Each row is a point on a landscape with many valleys, with its height.
From any point a ball takes the steepest step (drop divided by distance) to one of its 3 nearest points. It stops when none of these is lower. Distance is the straight distance between rows; heights are no part of it.
lafi h=2.57: [110 125 132 112 112 114 146  93 137 138 153 133 113 137 166 119 148 116
 107 103 120 153 102 144 130  94 130 126 121 136 127 160 143 103 106 107
 143  96 163  93 132 142 175 138 178 108 136 105]
zat h=2.40: [142 158 126 108 105 113 199  68  98  96 112 126  99 101 184 126 162  77
  89 112 162 152  69 121 153  68 175 115 101 196  98 128 128  64 104 149
 167 109 174  68 134 146 174 141 133 127 126  74]
fedid h=1.03: [ 89 115 143 126 130 138 140 114 123 118 140 130 126 113 182 135 172 152
 126  98 145 179 134 143 144  84 120 113  58 141 121 149 194 121 104 104
 141 131 166 155 133 117 115 144 170  90 131  91]
ratub h=0.38: [146  97  96 162 147 125 155 141 151 114 100  85 115 114 156 100 122 157
 135 143 110 152 147  99 170 134 119  89 111 137 117 128 149 134  90 137
 106 134 126 153 108 124  69 128  85 133 130  94]
kol h=5.83: [158 140 107 122 132 100 150 117 122 134 123 125 111 142 117 109 117  90
  98 148 126 106  78 111 127 137 151 118 195 140 118 134  80 109 112 145
 144  92 137  67 127 144 159 128 119 143 126 127]
bag h=1.66: [126  97 120 153 136 139 143 133 155 116 100  98 113 103  99 131  91 152
 128 143 136 128 131 110 130 152 122 112 113 152 124 104 158 154 117 145
 113 156 114 154 102 114  63 116  74 139 116 133]
viro h=7.62: [ 97 193 191  75  79 165 148  73 107 126 130 171 114 141 163 174 191  89
 109  83 183 132  20 160 129  65 171 124  37 144 152 138 176  77 118  97
 176 130 147  99 155 105 156 211 201 127  99 102]
Gobeg h=2.82: [149 124  86 138 119  96 155 107 128 148 124 108 105 141 193  88 162 106
 101 117 102 159 125 114 171  88 122 110 132 119  90 188 129  70 102 123
 146  85 145  78 143 150 181 100 157 118 159  89]
depi h=1.52: [191 126 101 146 128 109  94 172 125 142 117  99 126 155 146  95 136 136
 128 139  73 119 134 122 171 137 118 128 177 103 105 155  82 124 125 136
 101  82 113 111 162 151 133 111 151 134 167 112]
lavi h=7.48: [109 137 124 109 112 138 182  89  94  68  72 135 123  97 127 151  91 100
 110 133 210  95  56 109  88 127 145 128 110 194 130  32  86 112 163 143
 144 185 131 105 102 124  90 146  72 167 117 104]
pebar h=1.21: [145 149  98 109 150 106 178 120 126 114 115 139 132 137 112 130  55 114
 104 176 131  86  89  83  86 167 154 105 196 131 130 113  39 115 174 155
 147 114 130  88 114 141 111 114  77 181 121 121]
Bofe h=1.80: [187 133 108 154 131 122  63 198 124 147 131  97 139 147 132  99 148 153
 148 135  64 124 164 131 175 138 111 147 177  88 125 152  90 145 147 130
  93  91 107 141 162 151 132 103 167 122 172 112]
Terog h=4.66: [174 143 123 130 155 119 109 179 131 134 127 138 154 141 113 129  62 170
 141 173  92  95 149  94 130 174 149 120 206  93 119 129  49 159 189 152
 128 101 117 136 158 151  69 105 105 180 131 131]
Furaf h=0.87: [111 115 120 154 139 144 141 119 127 108 127 122 116  92 165 124 166 151
 137 114 139 190 173 134 169 107 107 112  52 161 108 146 198 131  74 117
 127 143 150 166 130 106  90 116 126  85 125 106]
taza h=4.30: [ 89 153 153  95 102 133 155  79  85 107 137 150 118 114 111 158 131  92
 127 114 189 133  70 158  92 105 151 146 109 177 136  96 126 113 143 134
 146 143 156 106 102 124 164 173 138 152 113 118]
govap h=1.31: [183 149 125 134 139 110  82 178 118 139 126 128 149 141  98 125 111 145
 135 146  86  97 141 104 144 165 133 135 210  94 132 145  65 166 155 138
 116  90 115 131 163 157 111 115 144 149 145 133]
libiz h=4.10: [158 120 140 140 141 135  93 175 161 153 120 144 165 126  91 145  73 164
 140 162 100  90 171 105 120 181 129 136 175  87 133 116  94 181 182 156
 122 131  85 177 140 132  60  98  96 156 108 168]
Vorar h=1.86: [100 109 149 143 106 142  64 158 171 146 129 143 165 135  37 176  91 147
 148  97 119 116 203 122 116 180  82 174 116  96 140 137 158 187 129 139
 103 159  71 198 121  90  78  93 110 127 112 218]
Sufop h=6.31: [ 98 147 139  99  96 144 171  73  81  77  74 149 123 105 144 143 133  70
 116 125 222 109  47 148 113 100 146 127  68 211 134  46  92  91 139 144
 153 176 135 105 101 117 131 160 106 172 118 113]
dom h=2.11: [168 124 130 144 137 124  51 195 133 151 140 116 148 129 106 117 146 159
 153 133  76 115 175 133 155 147 111 150 172  82 142 137 102 181 151 132
  96 104 107 160 161 153 132 107 161 111 152 140]
vod h=5.97: [124 142 141 110 129  99 142  90 111 140 153 152 112 140 120 123 140  89
 109 130 139 124  91 146  99 115 156 139 163 141 136 138 113 109 115 123
 151 102 156  61 126 137 207 144 146 123 121 140]
guz h=1.96: [150 114 119 138 124 117  74 162 134 148 152 120 134 143 144 108 155 136
 139 123  84 131 148 145 148 123 100 144 153 100 138 147 109 143 125 118
 105  94 125 137 164 141 159 115 180 100 157 135]
Gofed h=3.10: [136 117 125 137 134 153  42 199 166 142 157 108 150 123 150 108 172 176
 157 120  48 146 213 160 156 122  88 146  88  75 150 157 173 149 134  96
  90 129 103 183 171 105 152  96 183  50 159 150]
zek h=5.37: [112 149 175  96 123 128 132  89 136 155 171 156 105 158 147 134 165 108
  96  94 112 124  78 159 115  90 154 140 128  95 156 160 155  93 101  66
 162 108 131  63 155 143 203 161 198  79 116 125]
lepid h=2.20: [ 78 114 167 137 113 142 116 109 127 139 134 144 137 111  72 166 112 133
 131 113 178 129 132 145  85 151 117 154 115 132 126 104 170 159 138 147
 123 174 118 165  92 103 114 129 116 135 109 166]
ruvo h=0.47: [180 104  69 158 135 123 131 173 139 135  99  82 126 159 188  76 141 147
 131 137  78 140 161 101 194 123 101  86 127  97  94 165 112 101 102 120
 100 102 120 145 131 149 106 106 115 136 155  90]
Sarob h=2.42: [161 111 116 156 133 140  53 205 153 145 128  98 144 135 133  98 152 158
 155 130  60 133 199 148 166 136  99 136 128  89 127 142 135 162 132 136
  86 111 103 169 159 126 127  99 151  95 152 138]
riba h=1.61: [174 132  89 143 118 117  73 175 122 159 142 101 129 144 171  95 164 140
 140 123  55 140 165 140 181 110 104 139 148  94 120 177 106 114 140 116
 104  89 107 126 167 144 169  92 181 101 179 108]
Bep h=2.56: [144 118  72 174 155 146 132 156 132 130 116 114 131 108 183  93 167 164
 147 121 109 192 201 105 185 105  80  93  59 119  89 177 197 119  78 104
 117 134 138 157 115 125 109  88 125  84 148  92]
pafu h=3.40: [ 82 133 157 108 107 142 141  90  94 105 125 147 119 106 116 156 143 110
 133 120 202 136  79 156 102 106 142 143  92 178 128  84 141 127 144 137
 138 165 151 139  98 113 132 167 124 149 116 126]
sekur h=6.66: [123 162 175  93 138 101 144  79  85 142 163 168 121 147 101 137 146  70
 116 134 152  90 100 137  65 119 177 140 175 129 155 131 109  92 128 123
 176 119 149  39 141 136 223 158 129 126 107 156]
musos h=4.29: [111 131 114 112 119 118 169  89 104 100 116 122 111 114 115 136 118 103
 110 126 163 126  62 124 120 116 142 121 150 180 124  95 106 122 123 142
 138 132 147 104  93 136 145 156 115 148 113 109]
Tirit h=1.94: [123 101 137 145 133 136 111 151 164 142 114 125 142 120  75 146  87 153
 130 139 131 106 150 110 107 165 113 130 137 118 133 119 142 169 135 146
 113 145  90 168 105 116  75 103  87 145 108 174]
dozuz h=2.74: [ 77 146 167  91 115 131 137  81  97 132 161 167 129 134  98 161 127 107
 133 110 178 128  86 159  73 115 144 151 127 130 149 118 133 122 137 111
 141 130 147 102 110 124 181 166 152 140 111 139]
mera h=4.91: [123 157 143 105 114 106 169  69 106 118 143 140 105 118 144 127 145  87
 102 117 146 142  70 147 120  89 167 132 131 169 125 125 134  89 112 125
 164 110 165  58 119 141 200 160 139 124 112 100]
gefa h=2.17: [137 112 147 132 133 122  77 164 137 152 141 149 159 126  83 141 126 137
 140 130 126  94 155 125 115 153 106 146 168  83 142 125 107 185 146 140
 115 129 108 170 143 136 126 108 144 123 122 184]
lon h=3.90: [168 124  96 134 149 114 138 166 153 113 104  95 119 154 142  92  62 151
 140 190  95 115 122 101 131 161 140 102 174 104 110 126  53 125 155 163
 111  90 129 123 147 148  75  99  91 179 142 108]
Bavap h=7.36: [135 167  97 101 131 109 205  83 105  87 101 117 120 113 109 135  67  92
  98 152 153  90  56  86  88 145 162 108 174 170 130  89  65 102 164 145
 154 132 140  58  98 146 133 142  68 172 116  97]
Vanen h=1.71: [101  97 135 142 129 128 133 119 134 131 134 120 121 119 131 115 141 133
 126 120 133 154 137 144 137 120 109 121 105 144 123 125 168 151 109 131
 113 136 143 158 108 116 122 136 137 112 123 122]
divik h=1.76: [ 73 106 172 122 129 146  92 120 155 144 160 131 136 136 134 121 153 156
 130 100 114 156 148 174 121 118 100 135  79  91 149 144 203 151 109  91
 118 145 134 174 142 107 135 137 183  76 118 151]
dodu h=3.30: [133 108 100 139 138 119 165 131 142 113 105  98 113 123 130 110  98 131
 118 148 129 120  92 105 130 139 130  98 149 144 124 111 102 136 120 151
 115 125 137 132 103 142 100 127  99 157 123 102]
zevam h=3.87: [128 138 156 106 132 104 114  95 128 152 170 153 114 152 133 127 153 102
 106 125 107 117  99 149 100 107 148 153 163 106 148 148 120 103 108  98
 150  95 145  64 162 139 209 141 181  98 127 146]
tifa h=4.55: [160 154 121 122 128  88 203  64 102 136 117 121  94 107 191  80 177  82
  78 115 145 153  68 110 145  66 183 104 148 157  76 162 126  49 116 149
 171 103 173  37 138 155 218 138 123 115 132  70]
nam h=0.89: [176 119  58 159 143 135 109 193 128 142 107  91 131 151 193  76 169 152
 144 131  72 156 195 111 202 108  86  91  99  90  92 181 133 107 105 116
 105 115 115 157 129 141 130  88 139 109 174  99]
nar h=3.31: [ 92 146 162  92 105 140 150  79 118 119 149 148 111 132 165 153 155 122
 111  91 156 162  73 161 128  76 148 133  75 149 135 135 172  98 116 101
 155 116 163 113 132 124 153 176 183 116 114  99]
pil h=0.76: [150 106 110 143 137 116  99 172 142 139 118 113 128 149 127  99 131 139
 131 137  98 119 133 129 144 145 104 118 146 111 128 139 107 151 116 143
 104 105 122 142 131 138 117 118 139 128 137 129]
pipu h=3.06: [141 109  88 163 150 148  96 183 152 147 132 116 137 130 180  88 174 157
 152 116  69 168 215 134 177 114  74 103  69  93 114 177 182 133 105 102
 101 130 126 169 135 115 128  84 153  72 155 123]
Teke h=1.55: [123 132 146 110 132 103 109 121 107 142 161 165 141 149  87 149 134 102
 130 128 142 100 128 131  92 137 134 156 180 110 151 132  83 146 132 127
 140 100 132 107 145 139 171 132 158 126 124 173]
Nedab h=1.53: [106 104 124 160 134 144 121 133 147 128 117 104 120 114  89 125 113 146
 133 127 123 147 166 132 143 150 101 128  97 148 126 122 186 166  99 135
 102 155 113 167 109 102  74 115  94 121 110 156]
zir h=1.39: [141  98 117 162 139 136  87 175 169 137 110 100 133 128 101 108 109 154
 144 139  87 123 176 129 147 155  98 122 111 113 129 129 157 175 105 143
  99 128  96 169 123 113  87 103 108 117 122 165]
tus h=0.37: [172  95  98 160 149 136 111 185 162 132  98  81 126 149 156  83 111 163
 149 154  67 129 174 118 172 147 107  98 124 104 111 137 123 135 111 137
  97 115 102 157 131 130  82 108  98 134 140 119]
let h=2.90: [118 111 104 153 150 137 163 126 174  99 108  92 110 110 107 127  44 163
 139 180 131 127 152  91 115 161 137 121 115 144 130  88 123 143 159 171
 108 152 119 143 113 120  31  85  33 167 124 121]
tol h=2.06: [106 115 116 147 129 147 151 123 170 114 102 106 131 101  80 171  55 166
 124 146 155 120 149  96  99 171 125 143 113 159 134  92 149 154 149 146
 119 177  96 160 101  96  34  99  43 154 115 146]
pidut h=0.71: [147 113  69 149 131 114 133 155 128 145 118  99 123 142 194  84 170 136
 130 120  91 165 167 110 184 100  88  95 101 108  99 183 135 101  97 116
 118  98 139 131 125 148 143  91 148 116 163  85]
kivo h=0.59: [197 111  90 172 152 137  94 208 154 113  88  69 131 165 180  72 101 187
 163 165  50 136 189 112 195 139 119 100 136  78  89 150 103 108 143 128
  88 106  99 151 156 148  72  99  99 149 165 100]
fusop h=0.75: [ 59 133 191 107 109 151 120  89 113 136 157 159 131 127 105 163 136 136
 144 104 188 146  91 168  73 115 133 155  95 121 145 112 163 134 146 116
 130 160 148 143 108 108 152 168 162 129 111 142]
pif h=0.72: [162  99  91 159 155 129 144 158 162 117  96  78 116 145 160  83  85 162
 143 170  90 134 147  99 152 144 120  87 133 112 115 128 110 126 119 148
 101 120 122 144 124 135  66 114  77 159 139  98]
gof h=4.53: [103 111 148 135 129 163  64 163 179 134 159 117 148 127 141 111 164 171
 142  95  65 155 201 165 142 128  85 133  56  80 161 172 214 147 110  69
 109 154 100 188 152  86 134 108 187  41 136 165]
Lapaf h=6.59: [151 163 144  95 139  92 163  95  72 141 143 165 140 146  88 146 118  49
  98 145 155  50 111  94  76 156 187 115 220 140 139 119  65  99 153 144
 182 124 124  51 139 136 179 148  89 141 103 162]
nivi h=3.93: [161 153 144 117 139  87 120 114  80 151 158 165 134 146  82 154 137  90
 114 141 123  80 135 101  97 147 173 144 221 120 149 145  65 127 142 134
 157 102 130  77 170 146 175 136 137 128 128 170]
Nodem h=0.80: [137 105 106 162 155 139 123 164 195 107 108  87 123 134 105 112  43 176
 162 171  88 137 192 102 139 171 118 122 100 119 127 123 141 154 134 152
  99 132  97 158 127 114  23  86  44 157 129 151]
Niso h=0.66: [145 112  88 177 148 152 131 148 169 104 101  96 120 109 119 113 100 173
 156 143  89 173 193 106 187 146  98 115  68 150 120 140 183 149  67 116
  94 152 100 162 114  95  34 108  65 117 124 114]
lefuv h=1.91: [123 106 157 137 117 138  97 139 154 164 136 173 169 122  67 175  98 135
 138 120 142  91 171 120  91 178 114 156 163  88 135 114 121 182 155 144
 121 168  74 187 115 110  97 112 106 139 102 201]
debul h=1.99: [ 91 129 165  99 121 125 108 103 133 141 173 154 129 152 119 141 143 128
 132 109 135 128 106 155  94 113 123 153 130  96 159 138 141 133 118  97
 133 116 143 117 137 127 181 155 186 110 121 152]
vepov h=2.33: [123 132 108 111 109 121 190  88 104  73  93 119 110 100 162 135 138  91
 111 124 177 147  70 121 155  85 151 110  99 203 114  91 117 100 103 148
 146 130 154 115 109 133 131 151 118 143 124  87]
nep h=1.90: [179 124  58 188 160 158 116 185 147 133  95 102 134 129 171  83 161 172
 158 139  75 175 231 101 208 109  80  89  63  93  88 182 172 106  78 101
 102 140 109 162 106 129  97  76 108  99 157 106]
Ponu h=1.25: [ 94  99 154 120 127 123  99 127 138 144 163 142 131 137 115 126 143 135
 136 118 128 132 128 163 102 125 106 143 122 105 148 133 143 154 126 121
 118 119 140 153 126 122 158 135 170 105 124 153]
kiter h=0.65: [106 102 128 155 139 145 112 135 150 137 143 119 131 114 149 104 150 147
 138 111  98 171 190 146 154 129  92 121  69 124 125 156 202 148  95 107
 109 139 137 174 127 107 114 109 145  84 131 137]
sez h=0.35: [137  98  95 158 138 133 126 156 145 137 119 100 124 125 162  91 155 142
 134 123  97 159 176 126 171 123  95 100 103 121 107 149 160 139  91 125
 108 120 136 159 115 129 111 109 127 107 136 110]
Basa h=1.54: [ 94 134 138 104 124 131 162 102 109  96 114 145 122 103 190 143 178 118
 125 115 192 173  99 146 146  75 145 113  28 183 118 116 166  95  97 125
 164 132 171 142 137 114 117 151 157 121 130  92]
Gulig h=5.99: [125 152 147  90 120 106 158  93  77 148 157 192 159 152  80 183 119  56
 117 123 159  51 134  95  73 168 167 137 221 131 159 118  58 110 164 130
 164 127 109  92 125 135 166 155  96 150 114 180]
Nisu h=1.62: [114  99 144 144 126 133  83 155 161 147 127 133 148 127  71 140 108 149
 139 122 120 110 178 138 115 160 100 152 130 104 135 123 152 188 130 148
 103 146  94 179 123 109 100 104 119 121 108 193]
tilom h=1.93: [104 113 154 108 128 125  90 139 153 145 172 138 129 146 148 121 163 149
 129 103 101 133 124 167 116 113 104 143 117  74 158 151 145 134 119  83
 115 116 131 139 163 130 172 133 201  75 134 142]
Zubip h=0.55: [163 101  89 175 149 151 115 172 182 112  96  86 121 138 125  92  93 176
 159 159  65 151 204 111 180 154 103 109  85 117 122 139 165 142  94 120
  90 135  97 160 119 106  44 102  71 126 132 129]
tubo h=2.26: [ 69 140 194  99 115 156 119  95 125 139 168 147 124 145 134 153 162 139
 125  83 153 147  80 173 109  96 135 140  85 101 155 132 188 125 121  81
 136 150 142 141 129 114 149 188 202 103 112 126]
mikar h=2.59: [156 134 117 119 127 112  83 143 130 155 171 121 120 139 171 106 166 131
 124 113  62 135 137 149 147 103 115 151 151  84 138 181 118 101 133  91
 127  90 121 101 193 145 191 106 203  77 170 119]
firiv h=7.47: [153 139 134 121 135  88 156  88 118 153 145 139 103 139 153  91 157  78
  86 137 117 127  84 135 120 103 168 122 177 139 113 146 109  76 111 133
 158  97 157  39 144 149 213 142 134 112 128 116]
gufu h=5.51: [ 84 181 187  76  94 148 145  60  87 120 160 164 115 132 116 171 144  96
 132 107 184 127  49 162  80  93 168 155  97 155 152 111 148  91 142 111
 160 137 148  77 121 109 186 195 154 149 105 117]
vuneg h=5.14: [106 164 156  85 116 116 157  81  83 131 154 186 140 140  73 167 126  63
 126 110 187  87 106 125  62 144 156 145 178 136 146 117  96 108 146 130
 159 134 137  80  99 127 189 160 116 149 106 162]
ruk h=5.01: [102 108 132 130 123 141 156  99 112  91  89 116 110  90 126 156 126 127
 124 136 193 126 100 126 129 122 140 133  92 194 124  66 143 128 122 142
 136 183 122 158 108 101  78 146  91 145 118 114]
ritab h=0.64: [137 119 120 124 123 106 121 115 132 140 153 129 123 148 135 111 139 104
 118 130 110 132 106 141 127 121 122 138 156 122 130 144 108 124 109 126
 129  88 141  96 140 142 175 126 171 119 136 132]
Neb h=1.05: [ 97 100 134 154 133 144  73 150 161 135 139 114 135 123  99 115 126 148
 144 121  92 155 197 153 144 151  83 142  80 116 141 141 193 170  96 114
 101 143 109 181 123  91 105 105 136  90 122 171]
tiz h=5.91: [102 122 129 131 114 150 165  98 125  87  70 121 127  95 114 174  91 131
 114 149 206 105  96 108  90 144 144 146  96 191 126  41 131 125 155 144
 137 206 111 140 112  96  54 128  58 150 114 122]
Zaz h=1.83: [ 69 119 183 113 115 147 113 105 122 148 156 156 138 127  81 164 123 134
 144 106 184 133 125 156  72 132 121 162 115 114 138 112 159 152 141 131
 125 167 134 163 105 110 145 149 143 127 108 168]
Gegon h=0.14: [152  96  95 158 133 127 122 164 149 135 108  94 120 139 159  84 136 143
 129 142  94 133 147 113 167 132 102  94 131 117 116 147 126 138  99 133
 102 112 126 150 121 139 107 116 121 130 134 109]
fekaz h=1.51: [172 115 119 151 160 134 106 191 161 115 114  94 130 147 134  91  61 176
 154 187  83 121 168 112 137 165 141 109 158  92  98 124  80 144 170 163
 103 103 115 150 157 147  51  86  81 169 143 124]
Gete h=3.98: [ 95 129 138 114 108 138 169  91  89  84 101 136 114 100 148 144 146  98
 119 127 203 129  73 144 135  91 145 132  72 205 122  72 126 106 120 146
 145 160 149 136 109 114 116 160 120 152 119 108]
lom h=4.16: [ 85 132 165 113 103 151 147 105 109 137 132 173 157 108  73 189 112 109
 124 103 209 107 111 129  59 168 138 152 147 138 120  82 125 143 167 134
 130 189 117 153  70 119 120 146  93 149  98 154]
bul h=1.87: [ 75 111 152 128 120 144 130 100 110 118 131 133 117 103 130 149 143 131
 129 119 172 157 119 161 127 108 131 138  76 169 126 109 178 134 117 131
 129 158 148 160 115 102 112 152 137 121 120 126]
zeves h=4.18: [ 73 158 176  89 104 145 147  85  82 137 154 189 154 127  80 176 127  81
 142  97 206 109 103 139  46 141 142 157 148 123 146 102 112 118 162 119
 141 155 139 111  87 122 175 172 119 159 110 144]
bago h=2.47: [178 125 134 149 147 135  68 208 148 139 116 107 154 135 102 113 100 170
 151 151  74 103 171 120 150 161 125 130 174  88 127 130 104 179 157 147
 100 110  96 162 157 146  80 106 125 137 138 144]
Buf h=6.77: [145 161 119 112 130 103 188  84  98 103 116 120 109 119 105 120 107  77
  93 137 148  98  50 106 110 134 171 114 181 173 120 106  91  95 133 143
 159 121 148  46  98 145 170 156  91 151 110 109]
Bod h=1.33: [200 134  51 155 143 133  84 218 113 138  96  77 134 163 189  78 167 172
 157 137  54 148 213 115 229  91  99 104 118  75  85 191 119  90 140 109
  95 115  88 160 148 150 130  83 151 126 187  95]
Mimug h=4.92: [122 121 100 129 141 126 179 116 138  99 105 109 116 112 113 134  67 138
 121 159 152 103  89  93  97 141 135 103 149 152 134  88  96 137 154 156
 126 149 137 125  99 137  82 122  75 168 121 103]
Fene h=1.43: [117 141 113 110 117 123 185 101 106  92 110 130 110 107 205 134 175 113
 112 100 176 174  91 120 158  66 144 108  54 178 100 138 152  77  91 132
 172 101 181 104 144 140 136 135 160 115 145  73]
buta h=1.50: [107 132 124 119 123 137 174 104 121 111 101 137 137 102 100 165  80 126
 115 136 184  96  86 106  74 156 138 123 148 159 130  65 105 140 175 144
 133 175 124 133  80 132  92 135  71 167 102 118]
Burag h=2.35: [150 124 107 124 122 100 125 110 133 155 150 126 108 142 176  97 160 106
 102 117  89 139 118 138 147 103 122 131 152 116 115 172 117  90 109 119
 141  87 138  80 160 143 189 110 177 100 156 111]
rorum h=6.98: [119 171 126  90 117 120 181  88  88 109 121 162 146 121  87 172  86  77
 109 119 184  74  82 102  67 158 148 123 183 152 136  88  74 113 177 124
 161 151 126  79  79 139 136 153  77 169 103 128]
zuvi h=6.60: [104 181 192  86 106 144 152  71 114 139 167 163  99 147 141 159 171  99
  98  83 142 133  46 162 110  82 179 137 102 119 154 145 172  82 111  83
 166 122 147  59 142 129 202 194 186 105  92 105]
Dusak h=2.03: [155 127 110 128 125 129  53 184 135 155 165 107 133 130 161 110 175 164
 150 115  52 142 172 151 159 114  99 151 136  77 153 169 126 126 151  93
 100 104 112 152 183 137 171 106 202  71 178 116]
pegi h=7.01: [147 146 115 104 139 109 146 128 110 140 137 178 156 144  93 164  83 110
 120 152 135  65 118  89  93 179 149 122 215 116 150 117  48 140 170 135
 147 123 112 121 122 133 113 134 102 167 108 161]
gir h=3.36: [155 125 152 148 129 138  58 188 163 150 124 137 177 121  63 154  96 167
 159 135  82  93 206 117 142 173 116 160 163  75 141 125 122 196 170 144
 110 131  68 192 153 124  68  96 114 129 121 186]
sib h=3.97: [108 132 132 111 126 114 137 111 113 130 140 160 128 134  85 153 116 103
 124 123 166 106 103 127  93 142 130 133 165 137 132 116  99 145 134 137
 136 122 135 117  98 139 161 141 130 146 113 153]
Lapom h=0.53: [ 96 154 156 100 101 148 170  96  84 109 111 170 146  99  85 185 113  88
 121 100 222  99  87 121  55 158 142 146 134 166 122  56  94 129 178 128
 145 191 129 124  72 128 121 163  78 164 105 130]
dor h=1.89: [136 104 102 146 154 130 160 144 168 102 105  89 111 123 130 105  62 154
 138 179 116 125 130  97 121 157 130  99 133 126 121 107 112 135 140 163
 113 131 129 140 112 132  62 102  59 167 123 104]
defo h=3.01: [168 141 119 131 130  94 105 135 111 150 144 134 125 148 118 114 142 106
 114 144 103 113 117 128 130 136 139 147 193 116 127 147  79 127 124 139
 132  80 134  81 162 144 167 121 156 122 148 145]
kifes h=1.59: [115 103 151 141 128 127  58 164 152 147 152 125 150 130 109 110 149 155
 150 127  93 127 172 156 122 141  93 150 119  88 148 136 155 177 126 126
 102 127 110 171 153 114 141 105 160  91 135 177]
bis h=7.09: [ 92 157 154  80  91 152 165  64  97  94 105 161 122 117 173 145 157  71
 125 124 211 139  45 164 119  74 161 132  27 198 144  81 124  73 129 134
 170 149 154 107 123 110 152 172 144 171 119 113]
beles h=1.15: [124 123  94 135 119 110 176 105 112 107 113 111 105 109 174 120 154 114
 109 108 144 168 106 115 170  92 125 105 108 167 101 135 136 109  90 137
 137 105 169 114 115 141 134 133 135 126 140  76]
lev h=3.28: [156 124  92 134 123 105 153 116 132 132 113 105 111 143 152  97 132 102
  99 134 108 132  96 112 156 126 130 110 169 137 109 147  95 108 102 138
 129  90 137  90 122 141 154 133 131 139 138 100]
Puvu h=0.95: [118 119  92 144 139 128 159 128 114 115 120 116 109 109 192 118 177 143
 128 107 142 187 146 113 168  88 104  97  70 144 102 154 172 112  80 118
 137 117 170 141 126 141 115 115 142  99 148  78]
sivez h=2.32: [134 111 103 128 129 120  98 156 141 152 152 117 126 140 189 101 169 141
 134 107  73 145 158 150 153 102  87 122 114  90 132 176 135 118 122  94
 116  98 125 134 160 136 167  99 193  84 160 119]
bim h=1.17: [111 108  98 156 138 144 109 164 184 111 112 106 138 132  65 150  55 180
 154 125  98 142 191 108 136 175  87 140  81 137 141 129 168 172 111 128
  93 151  80 176 107  88  21  98  60 147 125 168]
vuzut h=3.64: [143 115 125 132 145 124 124 158 153 140 116 134 145 130  96 141  79 150
 132 152 120  91 128 106 106 168 127 115 170 107 131 114  94 164 163 153
 125 129 106 156 120 132  80 106  93 152 108 158]
babi h=2.04: [102 108 129 137 129 132 141 119 131 125 113 120 118 111  99 134 118 135
 119 130 160 128 110 127 114 134 123 122 131 149 123 101 148 155 121 149
 117 154 134 154  94 122 108 137 109 140 112 136]
fuvi h=5.05: [163 158 151 124 144  93  91 114  97 164 169 148 113 135 131 119 168 108
 111 143  90 112 122 134 108 116 167 160 200 103 150 163 102  98 126 110
 148  91 140  59 203 146 213 130 170  84 153 141]
pego h=1.60: [105 100 130 150 128 141 138 113 125 111 112 112 114  99 117 135 135 138
 131 130 153 153 139 136 152 128 120 128  83 175 121 110 183 146  97 139
 118 163 125 168 110  96  79 135 102 120 114 127]
pim h=4.89: [ 97 161 177  88 117 123 147  70 110 132 168 160 111 145 114 147 145  96
 116 112 151 122  75 158  83 101 167 149 135 132 149 135 142  93 122 105
 165 118 151  56 136 128 215 176 156 125 107 129]
vut h=2.93: [182 148 161 142 153 140  56 204 147 147 132 123 183 115  72 138  78 183
 163 138  62  97 210 110 162 181 141 149 205  60 141 142 103 200 197 130
 108 126  89 184 155 160  70 100 123 148 131 139]
vomus h=5.09: [ 99 169 148  99  99 141 167  86  68  96  99 162 140 103  96 176 118  81
 116 107 223  98  69 125  73 136 143 145 125 180 124  46  88 114 177 129
 153 178 123 100  83 132 129 167  86 171 108 123]
pufe h=6.23: [110 179 165  85  95 138 173  54  93 107 139 158 115 117 160 152 154  86
 112 112 172 144  50 160 118  75 176 135  82 184 135 120 140  68 129 123
 170 126 167  76 139 125 183 178 151 138 105  98]

Where does a ball stop that starts at each point below?
firiv: fusop
pego: Gegon
bag: Gegon
pufe: fusop
dodu: Gegon
Puvu: Gegon

Call two points neighbours if one is among the 3 nearest of the other. Go from one point of each pair to the other, from neighbour to neighbour, staying as low as possible. Name the highest point that can't be avoided.
Teke / riba: defo
Gegon / govap: dom
ritab / Lapom: lom
Nisu / pebar: Mimug
